Points on a hilly landscape, in no order, each with its height.
A climber steps from a point to the highest of its 4 nearest points, and stops where none of them is higher. Distance is the straight distance between rows; heights are no part of it.
mife: [103 108  83 125 112 134 138  78 157 128 174 140 125 109  74  88 141 202
 197  96 163 178  99 144 154 124 200 133  97 134 106 134 174 120  82 102
 144 134 112 115 125 113 107 106 153 131 149 124 108 141]  height 677
Mopo: [161 176 162 189 133  93 121 143  80 149 114 125 153 114 161 134 113 109
 110 140  60 137 141 100 135 123 109 117 185  91 199 131  66  91 180 166
  99 115  99 113 161 159 141 177 113 121  56 127 158 116]  height 210
mil: [158 131 131  90 129 166 156 169 135 147 173 135  89 115 145 119 189  85
 115 130 190 107 118 121 129 113 101 101 120 126 119 107 176 193  94 175
 145 154 132 166 149 139 114 101 145 160 150 113 106 133]  height 390
fip: [114  69 108 110 148 121 101 151 128 104  85 127  88 156 100 158  87  97
 127 141 123  62 163 114 150 143 100 158 110 162  70 130 127 138 120  59
 118 121 168 111  89 104 127  88 149 126 139 121 126 104]  height 616
fiv: [137  74 147 105 149 125 155 174 159 159 159 154 120 122 152 114 171 120
 100 147 165 123 109 155 134 103 106  60 119  98 113  88 177 120 107 154
 193 144 127 166 140 168 108 132 168 229 123 139 101 131]  height 426
fufu: [109  96 142 113 141 113 101 130 159  95  95  99 172 131 143 198  64  58
  51 169 124 108 135 120  86 167  81 145 144 140 106 114 109 126 215  83
 123 128 149 130 113 102 148 112  69  95 189 153 119 170]  height 516
Zaz: [151  96 102  66 127 141 129 168 154 130 139 140  92 121 123 154 154  67
  92 162 169  84 132 117 122 124  78 123 147 150  96 108 166 174 102 132
 144 151 150 149 133 124 127  95 133 151 177 108 126 148]  height 325
futig: [170 179 156 127 124 126 129 158 114 159 144 131 125 112 198 141 145  87
  69 134 105 131 120 107 112 121  79  91 148  94 167 121 107 119 189 153
 138 131 144 141 157 155 138 181 100 150 112 146 127 162]  height 197
nuv: [109 156 125 141  94 126 141  91 138 101 110 101 142 125  86  98 144 147
 164 130 118 167 118 127 106 143 172 178 151 158 132 127 111 146 120 149
  85 146 124 105 140 106 151 129  97  79 179 117 152 143]  height 653
pom: [141 143 155 161  96 115 163 123  94 175 157 166 175 106 159  85 158 201
 140 110 131 169  98 152 109 107 174  95 125  97 186 127 107  65 127 182
 164 125  39 122 183 169 102 167 129 162  55 101 121 134]  height 598
zaruf: [104 130 157 156 144 109  97 111 123  99  78 109 166 139 109 156  75 115
 117 145  75 135 147 126 117 136 120 143 152 119 123 130  82 114 185 110
  92 122 153 111  91 104 140 128  87  81 135 148 133 133]  height 381
Tol: [153 182 143 179  92 115 161 144  95 164 135 131 188 118 153 107 139 146
 127 125 128 160 106 121  99 129 178 129 168 107 222 125  96  81 150 188
 135 129  34 125 192 182 120 179 107 139  67 112 131 119]  height 526
Fov: [166 147 147 110 128 139 118 174 140 138 152 132 112 120 186 167 140  60
  52 162 122 103 110 107 117 135  60 110 148 102 138 117 118 141 178 131
 151 125 157 141 145 143 143 163 102 149 142 156 128 166]  height 320
meluk: [113 129 125 149 132 118 121  95 129 119 124 135 127 131  94 112 116 164
 186 103 101 152 120 147 154 131 180 135 119 134 109 147 127 112 125 100
 125 118 135 126 127 124 146 118 141 126 116 134 136 113]  height 539
sus: [125  98 109  82 133 135 126 136 171 113 126 122 131 155 112 163 116  64
  92 161 161 121 126 127 108 151 125 160 142 178  73 106 151 132 150  88
 160 158 115 138 103 100 147  93 105 108 212 123 128 168]  height 563
kul: [125 172 120 136 111 140 145  93 137 123 137 122 158 119 101 117 153 155
 146 120 127 175  98 133 104 136 189 153 152 154 139 118 116 133 123 158
 113 160 112 120 151 131 123 137  96  95 151 127 143 145]  height 676
fogel: [130 129 162 144 153 106 144 136 123 158 149 145 173 113 152 154 109 146
  88 134 127 165  96 169 111 119 141  80 123  88 152 131 110  81 188 130
 155 123 106 138 156 163 136 174 110 142 101 148  94 146]  height 429
Fofup: [115 102 125  83 130 139 139 112 170 135 160 134 183 128 121 142 117 168
 112 116 179 177  94 183  82 137 172 120 122 144 118 123 172  88 141 126
 162 169  99 131 114 129  98 148 118 111 159 143  81 174]  height 579
Tiko: [133 156 119 108 139 145 106 150  85 151 109 106  71 131 152 143 120 100
 131 131 114  62 169  95 155 147  66 144 118 146 126 162 105 183  88 140
 108  99 176 113 111 117 142 123 120 104 113 137 144 105]  height 404
pafo: [138 166 125 118 126 146 135 120 116 141 130 131  90 116 115 107 146 130
 169 118 119 131 145 102 143 127 131 144 114 147 119 139 127 158  97 140
 105 144 139 132 140 129 135 106 112 102 123 124 146 117]  height 555
tefat: [ 97 124  73 172  76 163 155  44 147  94 166 125 141 127  56  76 150 205
 196 106 165 218  97 148 123 150 230 153 136 147 134 127 145 113  84 127
 108 137  96  95 149 102 110 140 149 107 170 109 141 133]  height 690
nop: [158  96 147 147 171 122 135 168 119 164 131 152  98 118 153 119 116 117
 122 126 123 103 119 137 165  97 113  75  89  84 125 125 134  92 136 110
 167 104 149 145 152 160 141 135 173 198  69 134 108 106]  height 481
nifat: [113 132 100 102 117 136 146 109 151 132 170 131 122 112 106 106 153 163
 173 108 163 170 111 144 130 128 173 145 119 159 123 130 159 155  92 129
 143 164 118 136 136 120 123 100 128 116 166 130 129 147]  height 662
Tomo: [109  37 116 118 139 113 136 128 174 114 136 167 138 135  98 139  94 170
 143 106 158 127 100 183 153 102 141 100  75  97  88 124 180  75 118  66
 188 117 111 149 101 142 106 102 182 207 113 133  93 122]  height 584
sim: [123 149  98 166  84 133 152 103 125 133 140 153 208 118  98  92 128 205
 146 119 147 195  87 157  77 143 214 143 160 108 168 134 134  59 127 160
 139 135  68 118 184 145  79 166 115 118 106 105 116 138]  height 615
zad: [130 149 142 199 111  99 131 112  95 123 116 138 158 132 109  91 114 181
 177 117  81 157 123 144 157 120 193 136 124  99 147 149 102  85 136 136
 112  98  88 119 155 149 139 146 137 128  74 122 147 107]  height 519
goki: [114  92 150 170 165 111  74 111 132  79  64 116 145 163 117 175  46 121
 118 133  82 110 166 124 126 130 107 145 117 119 102 136 101 115 191  45
  97 102 167 115  77  91 122 105 122  99 135 154 119 106]  height 487
lomo: [145 134 141 149 152 120 106 172  78 144 105  96  94 128 182 161  99  92
  87 146  81  53 155 100 169 138  27 125 118 101 138 154  95 133 146 102
 123  77 200 108 103 135 139 166 136 153  64 142 142  98]  height 259
nasir: [ 99 133 128 131 103 114 110  78 151  70  71  86 166 167  89 130 111 114
 127 147 102 134 151 110  72 149 135 164 166 151 113 122  75 133 169 125
  68 125 127  95 117  84 155 125  77  25 202 125 149 151]  height 551
Vite: [149 163 136 104 141 169 137 162  81 160 153 115  64 110 155 111 155  98
 142 117 131  63 175  93 175 123  80 115  91 118 136 152 114 167  84 159
 111 108 159 133 134 144 138 133 147 152  70 111 126  91]  height 267
Tomin: [133 135 126  92 121 132 104 154 152 116 135 123 123 143 169 184 117  47
  47 167 122  84 132  98  94 152  50 145 156 128 125 117 118 152 178 127
 142 122 164 132 123 117 155 143  77 121 174 134 146 176]  height 457
fune: [116  59 105  76 126 136 147 131 199 106 160 136 172 138 106 150 127 136
  91 132 207 155 101 186 102 138 158 122 115 169  86 116 197  94 125  99
 191 173  90 142  93 119  86 121 150 131 196 139  91 183]  height 626
fuli: [112  71 128 143 152 112  85 123 132  75  61 112 114 183 100 157  65 120
 131 136  96  83 176  97 149 133 102 167  95 146  70 139 106 130 140  37
 103  97 180  95  64  74 105  98 156  97 139 134 122  92]  height 556
Padem: [104 117  99 116 113 137 124  86 166  90 132 107 119 132  83 101 131 138
 183 124 147 167 133 116 121 143 162 179 122 167  90 138 144 181 116  94
 103 150 132 111 118  98 143  96 118  75 203 115 139 147]  height 637
pafa: [143 113 133 116 151 129 129 168 137 142 123 133 113 127 144 173 107  78
  84 150 113  92 130 120 143 131  66 112 131 116 108 129 130 131 163 101
 140 119 174 132 123 133 144 137 136 161 116 142 132 128]  height 387
doloz: [140 200 153 191 131 108 106 131  49 143  76  99 113 135 157 104 127 144
 150 105  40  87 201  71 169 124  98 157 154 104 177 150  61 108 110 166
  72  76 152 101 126 127 122 161 155 110  42 120 187  54]  height 375
Niluk: [126 142 128 120 101 137 162 112 128 148 166 144 180 110 144 105 159 190
 130  99 171 186  76 164  95 131 186 109 139 131 164 122 146  90 107 170
 153 158  85 128 158 150 105 144 117 125 117 122 112 155]  height 660
zanom: [127 133 139 152 117 110 135 116  85 164 146 169 125 106 150  73 126 202
 187  86 109 147 121 168 182  91 186 106  84 100 155 143 131  84  99 123
 152  98  88 126 176 148 128 119 161 177  37 114 134  93]  height 513
Lodo: [132  94 129 130 151 126 143 134 126 157 149 154 105 104 135  90 130 169
 156  92 143 143 106 155 159  79 152  86  81 105 120 131 162 107  95 122
 169 119 115 145 139 148 123 116 150 191  85 133 101 114]  height 510
sev: [122 136  77 165 100 140 137  53 136  96 138 124  96 122  76  84 152 182
 228 112 138 182 141 121 154 133 199 164 116 145 126 142 135 156  71 120
  69 122 135 112 146  85 141 116 155 105 143 101 158  84]  height 678
nuka: [113 125 124 108 130 127 122 113 150 114 125 119 176 137  96 160  95 135
 111 141 125 162 119 147  96 144 168 137 136 153 116 135 131  97 183 104
 138 152 108 120 113 130 130 133  96  86 177 154 103 157]  height 549
Saro: [ 93 160 100 104 111 122  92  91 119 110  81  94 104 161 111 113 133 110
 146 121 102 107 177  81  96 149  99 188 149 152 109 153 101 186 103 136
  66 112 163 106  99  67 154 119  85  50 179 113 163 132]  height 618
Mupum: [122 109 132 136 153 124  88 152 122 122  98 129 106 132 130 168  75  88
 108 141 101  95 140 115 145 140  91 139 125 127 102 144 101 133 149  92
 119 104 183 118  95 114 135 117 128 131 102 136 130 120]  height 494
Labi: [157 163 137  83 120 156 137 153 136 144 163 136 103 115 165 139 161  85
  96 135 153 119 117 105 105 125  99 116 143 142 140 104 127 176 135 172
 134 142 128 150 143 132 135 127  90 115 161 127 133 159]  height 379
Fizuk: [103  31  86  86 124 131 121 112 178  91 172 144 134 137  70 122 162 135
 145 138 204 133 115 172 146 125 134 151 105 192  63 103 223 145  51  99
 173 176 104 152  99 126 103  51 185 162 208 112 107 130]  height 594
Zekin: [133  57 112  82 148 133 133 166 156 124 131 144 101 135 100 152 143  98
 109 144 151  93 121 139 155 123  98 112 115 148  91 108 169 136 113 107
 156 142 153 150 119 139 139  92 176 175 135 114 108 114]  height 299
rav: [137 201 130 124 122 141 110 136  52 156 114  87  66 124 175 130 142 106
 132 119  90  63 186  80 164 145  61 148 133 144 156 170  75 169  90 175
  86  93 166 112 122 129 142 147 122 106  75 132 169  70]  height 192
vife: [133 135 132  74 117 144 156 137 143 161 184 135 152 117 160 109 167 155
 120 109 197 169  79 155  86 123 168  95 129 149 157 102 169 155 109 179
 154 177 101 141 123 135  97 142 123 120 161 132 102 166]  height 585
sedu: [109 116 103  91 123 126 105 111 138  93 103 109  92 144  92 121 116 102
 156 124 136  84 183 104 135 151 113 192 110 165  63 140 135 184  91  93
 103 135 168 107  96  92 133  76 125  91 187 103 133 128]  height 731
bufoz: [155 106 110  81 124 155 131 175 127 139 143 128  55 125 139 150 184  80
 103 152 171  59 151 120 153 115  66 115 132 134 110 104 160 179  75 147
 141 139 163 145 145 144 129  99 153 166 138 114 103 121]  height 332
Nin: [128 111 118 101 131 132 117 167  89 142 114  92  71 145 157 167 135  68
  89 153 122  31 164 102 163 155  32 139 128 136 112 141 106 180  88 116
 115  98 189 109 106 128 151 131 122 147 117 134 138 103]  height 323
malu: [132 170 127 152  93 150 170 108 112 158 167 134 167  96 146  62 184 191
 148 103 170 180  69 132 107 131 199 133 132 143 195 107 137 117  91 192
 138 156  48 128 178 130  89 145 134 143 103  94 127 122]  height 622
nitor: [128 161 128 116 106 152 164 117 117 156 193 137 138  93 151  71 192 183
 150  80 179 180  84 153 108 125 167  96 107 132 172 114 163 144  86 186
 153 171  81 145 144 135  99 123 133 140 122 121 117 140]  height 617
lupa: [127 165 120 171  91 130 158  94 115 145 158 144 169 112 114  81 159 209
 164 116 147 190  89 141 104 130 211 134 142 122 161 128 133  87 104 168
 140 141  65 116 167 146 100 154 116 125  98 109 129 133]  height 628
fel: [152 220 138  97  93 154 117 124 105 142 139 124 110 129 179 145 163  79
  97 141 103 105 139  92 102 147  85 157 174 143 161 133  89 180 116 186
  95 120 142 127 138 110 154 130  55  75 156 121 177 136]  height 93
Vipem: [129 114 140 139 163 124 104 135 127 124 113 143 110 124 111 144  89 130
 147 115  95 128 129 129 162 117 135 125 106 124 114 134 124 117 139  92
 129 105 154 127 109 124 141 118 143 132 104 138 120 121]  height 511
mubet: [111  80  96 109 132 131 128 138 162 133 161 140 106 113  86 108 153 144
 169 111 191 122 126 147 169 102 148 128  92 152 101 120 188 157  57 112
 147 149 123 144 119 118 120  78 174 164 139 112  96 113]  height 468
pap: [111 104 129 185 117 101 109  80 113  65  99 146 152 169  73 115  79 204
 199  91  78 164 132 167 156 119 192 138 106  95 129 162 123  99 155  64
  93  81 129  94 113 114 125 135 158 113 116 127 128  88]  height 552
nav: [127  79 157 118 149 102 168 159 156 152 148 144 167 123 179 154 135 134
  57 157 158 145 102 178  87 141 116  50 122  68 141 112 172  79 188 130
 195 142 120 155 145 169 106 179 137 206 133 159  80 159]  height 768
Vuzat: [155 195 157 162 131 100 100 140  68 149 107 118 127 118 182 141 119  90
 102 133  50 104 176  78 143 132  55 126 174 104 184 150  62 116 165 164
  88  93 144 120 141 134 150 176 109 116  54 138 168 113]  height 80
sebib: [105  75  89  86 128 114  96 148 124  99  98 108  96 158 113 164 108  65
  98 157 143  44 168 112 122 164  57 173 138 170  69 117 146 165  97  76
 128 132 168 117  94  96 144  80 125 117 174  98 134 118]  height 619
zufal: [142 100 142  88 120 166 142 175 132 143 169 131  87 115 140  92 221 109
 139 122 205 102 139 153 142  95 107  68 110 115 122  98 195 186  52 185
 157 171 122 175 145 137  99 105 187 216 121 118  86 104]  height 430
vaf: [101  80  96 101 133 121 122 121 177 116 159 135 134 116  79 135 117 157
 147 120 169 157  98 155 140 125 169 144 103 154  78 122 189 119 113  86
 172 150 108 134 103 112 109 100 146 142 175 141 100 147]  height 659
tibe: [159 137 161 109 146 126 152 169 139 163 162 129 135 111 203 131 174  93
  60 150 142 128  96 131 111 126 114  61 130  92 148 102 148 123 174 154
 170 139 128 158 156 166 122 176 121 178 145 170 102 167]  height 374
molo: [109 162  87 143 108 136 115  79 124  91  90 110  92 127 105  90 144 140
 197 113 115 112 164  86 132 138 144 185 130 148 118 150 114 181  75 133
  52 122 163 104 121  81 147 114 125  68 146  97 157 104]  height 657
Roba: [113 184 118 176  85 116 139  86 150  79  81  97 131 155  99  81 143 112
 133 142 106 145 138  86  91 131 143 210 189 141 143 131  79 146 104 181
  44 121 122 102 135  93 142 148  86  34 171 105 180 127]  height 636
Dise: [111 128 101 106 145 132  96 143 106 128  86 102  84 145 128 145 100  93
 140 128 101  61 174  95 152 158  70 167 118 147  92 143 107 170 102 108
 112 106 182 108  80  99 133 116 124 103 132 127 141 110]  height 514
rok: [123 105 140  89 140 137 157 157 162 152 167 141 134 127 163 122 162 130
  87 132 196 150  87 158 103 117 139  76 118 125 128  97 172 126 126 159
 180 155 107 153 118 154 102 150 143 169 162 143  89 159]  height 467
vafe: [ 90 135 104  96 125 108  85  83 135  97  91  84 124 176  98 117 116  88
 116 126 101  95 181  87  82 153  96 193 145 159  86 135 112 163 140  95
  80 113 150 106  79  66 163 111  62  50 207 106 155 155]  height 586
liv: [140 143 110  87 126 152 113 152 120 148 124 127  81 124 139 140 135  69
 118 143 142  83 155 104 131 139  81 143 128 150 109 137 123 190  94 145
 115 113 157 130 113 115 147 116  99 109 143 124 142 134]  height 400
nisub: [120  79 131 118 147 125 127 142 175 106 115 114 154 140 122 194  86  83
  82 155 148 132 118 149 112 142 111 122 124 143 108 119 134 113 196  75
 163 142 126 152 113 129 137 128 112 125 177 142 111 158]  height 736
mova: [153 157 169  99 120 156 166 145 120 177 182 130 131 112 202  81 191 140
 108  97 185 154  85 137 103 122 149  53 124 106 174 100 152 150 123 193
 159 153  81 145 157 159  95 157 130 170 126 135  99 155]  height 462
gifi: [137  72 126  86 119 138 154 166 170 132 171 146 114 124 135 124 211 108
 107 140 212 128 120 167 126 112 121  85 128 139 106  78 207 184  72 159
 162 186 108 166 114 137  98 100 174 192 164 124  94 149]  height 445
mozer: [140  72 143 137 157 109 143 169 143 150 124 141 113 132 140 147 114 110
  87 140 130 103 121 143 146 116  92  64 114  80 114 114 155  94 156  97
 171 115 148 163 147 155 127 132 175 219  97 146 109 112]  height 454
Fege: [104 128 159 156 137 101  83 117 129  92  83 111 175 128 143 198  64 101
  68 161  86 130 152 122 101 147  80 137 164 118 135 125  73 108 219 105
  99 106 149 114  99 106 141 134  69  77 153 156 111 148]  height 355
natos: [141 152 163 171 139  96 130 128  98 155 129 146 152 114 141 124 112 148
 135 123  86 145 124 142 139 114 143  99 129  93 151 138  97  90 162 129
 131 111  98 132 152 158 152 158 122 148  54 133 125 123]  height 460
kasan: [117  78  99 109 143 128 106 123 153  85 125 116 108 142  74 122  93 126
 162 129 136 118 142 132 155 138 138 174  98 163  65 141 162 148 109  54
 135 141 146 113  98 100 128  81 160 127 172 119 110 107]  height 673
Mup: [153 213 133 130 112 165 153 116  78 150 144 131  84  87 153  82 183 133
 179 111 122 115 160  83 155 122 129 139 111 131 167 147 118 146  75 184
  91 136 115 121 170 135 135 107 153 131  64  97 158  73]  height 574
sef: [152 213 136 147 106 155 139 116  92 136 131 113 101 104 144  99 172 123
 151 120 101 143 146  86 128 130 137 164 155 139 161 134 104 156  85 192
  91 142 113 121 152 121 134 119 100  97  99 105 173 102]  height 542
borug: [114 149  86 122  87 152 152  86 145 117 153 126 179 123  87 111 155 195
 154 107 169 193  89 147  88 154 209 142 139 159 147 119 148 112 110 153
 120 158  95 112 148 122 102 128 120  94 164 127 125 166]  height 702
pufa: [133 111 143 108 152 131 147 160 159 145 142 143 137 126 146 153 130 104
  82 145 141 138  91 148 110 124 110  87 121 120 129 105 144 119 165 125
 175 135 129 147 126 148 133 150 132 159 145 161 106 157]  height 393
gogu: [135 153 137 109 139 156 142 133 130 150 158 141 112  99 140 101 162 142
 150 112 154 151 102 127 137 111 148 120 113 143 137 124 139 153 104 150
 148 153 109 141 136 139 119 114 131 135 125 123 121 131]  height 612
Vumup: [157 144 156 120 143 132 158 142 101 182 162 143 111  97 163  74 171 155
 141  95 148 147 117 142 137  95 137  61  93 104 156 126 150 124 118 166
 167 131  95 153 160 162 126 132 141 183  82 131 110 118]  height 474
gura: [108  66 120 131 150 110  78 121 135  97  71 106 134 162 138 194  65  78
  73 164 109  63 170  96 115 153  48 160 136 149 103 135 103 127 176  53
 121 101 184 120  83  84 125  96 115 118 148 141 136 123]  height 489
rop: [121  31 138 137 154 113 110 128 158  88  94 149 140 152  94 177  54 132
 117 126 119 111 121 163 159 134 124 114  90 118  95 134 154  85 176  24
 153 106 133 149  86 126 121  93 164 166 125 148 102  97]  height 580
Fopal: [101  45 118 109 140 120 135 125 188 112 133 138 158 145  89 172  97 137
  97 132 157 129 100 188 123 140 143 109 100 142  93 116 183  77 152  54
 186 146  95 154  91 121 121 105 146 147 166 139  90 154]  height 620
fale: [130 174 128 166 121 118 116  99  93 114  64 105 123 138 114 101 140 137
 165 126  65 106 165  91 132 126 117 170 160 126 135 148  72 143  98 161
  52  99 160 100 121  88 136 146 122  61 111 113 184  82]  height 589
safik: [122  86 143 130 167 119 138 134 145 132 128 138 143 124 128 176  82 102
  92 138 127 126 100 152 131 121 125  93 122 116 117 130 137  96 181  87
 161 125 124 146 109 146 141 138 122 155 115 147 108 140]  height 521
dob: [113  19 115  89 142 124 142 130 193 111 136 156 149 144  92 144 146 129
 112 132 175 132 108 175 137 122 127 106 108 160  80 104 209 113 104 102
 191 159 100 149 101 128 103  89 179 174 167 128 106 140]  height 624
sovi: [133 173 141 134 143 126  97 134  81 160  96 113  93 123 162 140 115 106
 116 131  77  84 169  94 159 137  75 139 135 126 149 152  78 146 118 143
  96  92 174 103 117 120 138 153 113 108  77 138 161  95]  height 271
gan: [142 182 143 128 119 129 125 127 116 137 128 130 138 118 145 145 129 104
 111 141  99 143 125 118 115 127 129 121 163 133 151 125  97 119 154 161
 106 147 120 125 130 144 145 141  86  96 124 136 150 140]  height 293
bif: [157 182 150 149 116 133 150 129 103 152 143 138 146 108 162 110 159 129
 119 126 108 162 119 115 119 117 142  97 147 119 181 124  90 107 139 184
 125 136  90 139 162 158 137 161 112 132  82 126 140 128]  height 388
muzu: [145 161 141 161 141 139 125 119  77 141 115 129 110 106 127  91 131 153
 180 101  78 119 156 104 165 118 138 131 119 120 148 140  98 117 104 147
 100 113 136 119 139 145 151 132 147 133  58 124 161  80]  height 505
sos: [101  92 142 124 139 120 149 118 150 146 152 151 153 124 123 142  97 170
 126 119 149 152  91 187 116 105 165  89  90  98 124 131 145  63 142 101
 191 130  88 129 120 142 124 146 124 152 110 140  81 153]  height 533
lat: [126  71 117  99 146 137 147 163 153 146 162 152  96 115 117 110 168 130
 136 119 186 118 117 147 149  88 128  90  95 129  99 116 177 142  70 142
 163 148 117 164 122 144 113  93 182 192 124 123  91 117]  height 483
tuke: [146 169 134 129 131 154 149 127  92 158 174 133  95  83 146  62 177 159
 191  76 155 136 128 114 160  90 141 108  75 126 165 135 139 144  66 174
 130 136 105 146 176 135 122  96 169 166  62  98 121  82]  height 630
Rur: [139 186 156 227 113  72 137 135  90 118  81 119 173 135 121 133  79 125
 110 153  70 142 150  93 104 126 136 154 193  81 198 128  62  86 179 160
  75 108  86 119 132 169 118 172 109  94  84 138 162 111]  height 63
gud: [149  95 132  96 137 157 148 173 126 150 152 140  83 110 139 108 190 118
 114 135 178  92 137 133 161 106  97  68 106 108 108  95 177 158  77 165
 155 150 141 166 153 159 122 115 181 215 109 127  92 112]  height 453
Tuzov: [122 160 143 204 110  84 130 119 111  96  80 110 173 150  87 122  87 139
 140 144  74 156 137 112 104 135 160 157 173 105 161 146  78 103 163 137
  70 105 103 110 124 144 124 155 111  73 122 142 160 116]  height 15
voz: [128  85 146 136 153 104 145 156 167 128 120 126 152 125 162 188 109  95
  50 177 128 126  98 152 108 129  86  84 119  83 129 123 154 102 210  99
 171 135 137 164 135 158 143 149 135 187 133 157  87 162]  height 466
Laf: [118 136 104 132 125 146 130  93 129 149 175 135 105  92 112  76 157 188
 200  90 165 173 118 137 148 109 181 126  88 131 125 141 163 148  72 131
 142 140 117 135 132 125 127  97 153 143 106 122 131 116]  height 664
niroz: [150 199 149 124  98 121 103 132 100 143 122 109 123 116 183 155 129  80
  87 147  75 111 145  88 115 144  64 134 188 132 178 132  71 137 153 176
  94 104 145 114 137 127 151 155  76  92 121 146 173 148]  height 152
pego: [113 148 119  75 108 139 117 111 159 109 126 115 150 154 118 136 120 103
 123 140 142 144 136 120  85 154 160 168 149 168  97 114 117 155 142 130
 125 155 122 124 124 106 145 116  72  59 206 121 130 172]  height 611
bozin: [143 161 135 113 137 152 128 153 113 157 133 132  89 118 154 132 122  90
 108 131 117  97 140 107 150 127  76 118 129 127 125 142 110 142 119 140
 130 121 153 130 134 138 141 132 114 133 103 132 140 119]  height 348
Bave: [129 105 129 147 141 116 126 117 109 148 141 158 124 115 128 101  99 183
 171  93 116 131 108 174 167  95 171 102  86  85 124 148 138  90 115 110
 164 103 112 131 146 146 132 134 148 164  60 119 112 109]  height 523
nup: [141 210 126 172  99 138 164 131 116 129 134 118 160 125 128  98 166 139
 133 116 132 158  92 111  85 139 189 171 168 138 186 113  99 122 113 188
 101 152  78 120 177 145 117 153 103  98 122 114 159 127]  height 623
Kimek: [150 146 149 123 152 137 136 157 114 166 132 140 100 106 154 117 133 113
 136 117 120 119 122 113 164 101 111 101 100 104 143 130 130 116 129 127
 144 124 146 137 139 155 142 134 136 156  85 124 121 120]  height 446
Nuf: [124 146 119  76 111 139 115 140 144 128 138 126 115 155 149 158 128  60
  83 156 142 108 128  94  88 160  95 149 150 164 111 109 114 173 143 134
 137 139 136 140 116 107 155 125  67  86 207 127 153 182]  height 548
Ter: [ 92  86  90 160  97 120 126  62 124  89 148 165 154 144  76 102  86 236
 190  92 113 183  96 184 151 121 221 126  85  84 106 144 148  59 146  71
 117  92  92  89 137 128 114 129 160 146 120 113 114 133]  height 545
lamav: [120 148 117 172  96 120 149 103 125 100 131 128 200 146  62 129 101 191
 153 129 128 190 100 155  86 145 200 160 170 119 145 152 107  80 144 131
 110 124  85 112 155 149 103 172 123  91 129 129 128 138]  height 593
romu: [127 156 142 154 140 123  99 122  94 126  87 130 138 118 120 131 102 129
 140 129  67 127 144 115 144 118 126 130 142 122 124 135  83 122 143 123
  98 114 144 111 120 120 146 131 121  97  98 139 162 117]  height 443
sib: [123 117 144 192 149 103  78 100 111  57  63 125 148 181  98 138  80 181
 168 112  53 121 157 119 138 102 140 145 123 102 121 145  74 109 153  84
  54  70 170  80  88 100 111 132 164  79 114 124 139  89]  height 588
belam: [118 169 139 127 134 113 103 114 119 115 107 110 135 131 130 160  99  90
 110 154  79 134 143 114 109 135 114 147 166 130 133 125  87 128 172 134
 107 116 145 111 117 109 150 136  85  77 149 151 151 146]  height 319
davop: [115 130 134 226 138  92 109  90 115  57  44  92 150 181  90 119  76 161
 167 135  50 135 147  94 122  88 110 176 165  97 144 155  72 104 161 112
  29  54 138  93  94  97 106 139 148  46 130 111 179  85]  height 672
tuk: [133 132 137 111 139 129 135 134 138 147 145 133 146 118 143 132 125 152
 126 122 140 161  99 157 115 115 160 102 128 131 148 113 140 116 142 128
 152 144 115 143 135 148 131 136 115 126 121 144 120 154]  height 527
tepe: [106 122 111 118 141 127 104 111 142 114  88 114 118 145  98 134  92 111
 152 130 108 121 149 114 134 145 126 163 122 163  96 139 111 152 138 104
 107 127 163 109  95  95 134 105 117  82 159 128 142 139]  height 644
samiz: [132  67 128 139 151 116 109 158 131 103  86 133 117 146 145 190  82  85
  87 152  96  55 149 118 150 140  50 113 121 112 103 133 113 119 171  56
 125 106 206 131 101 133 126 118 167 167  93 135 124 107]  height 437

Where does a climber stop that starts at each point below?
muzu => borug
sovi => sedu
Zaz => sedu
Vumup => borug
pafo => borug
zaruf => sedu
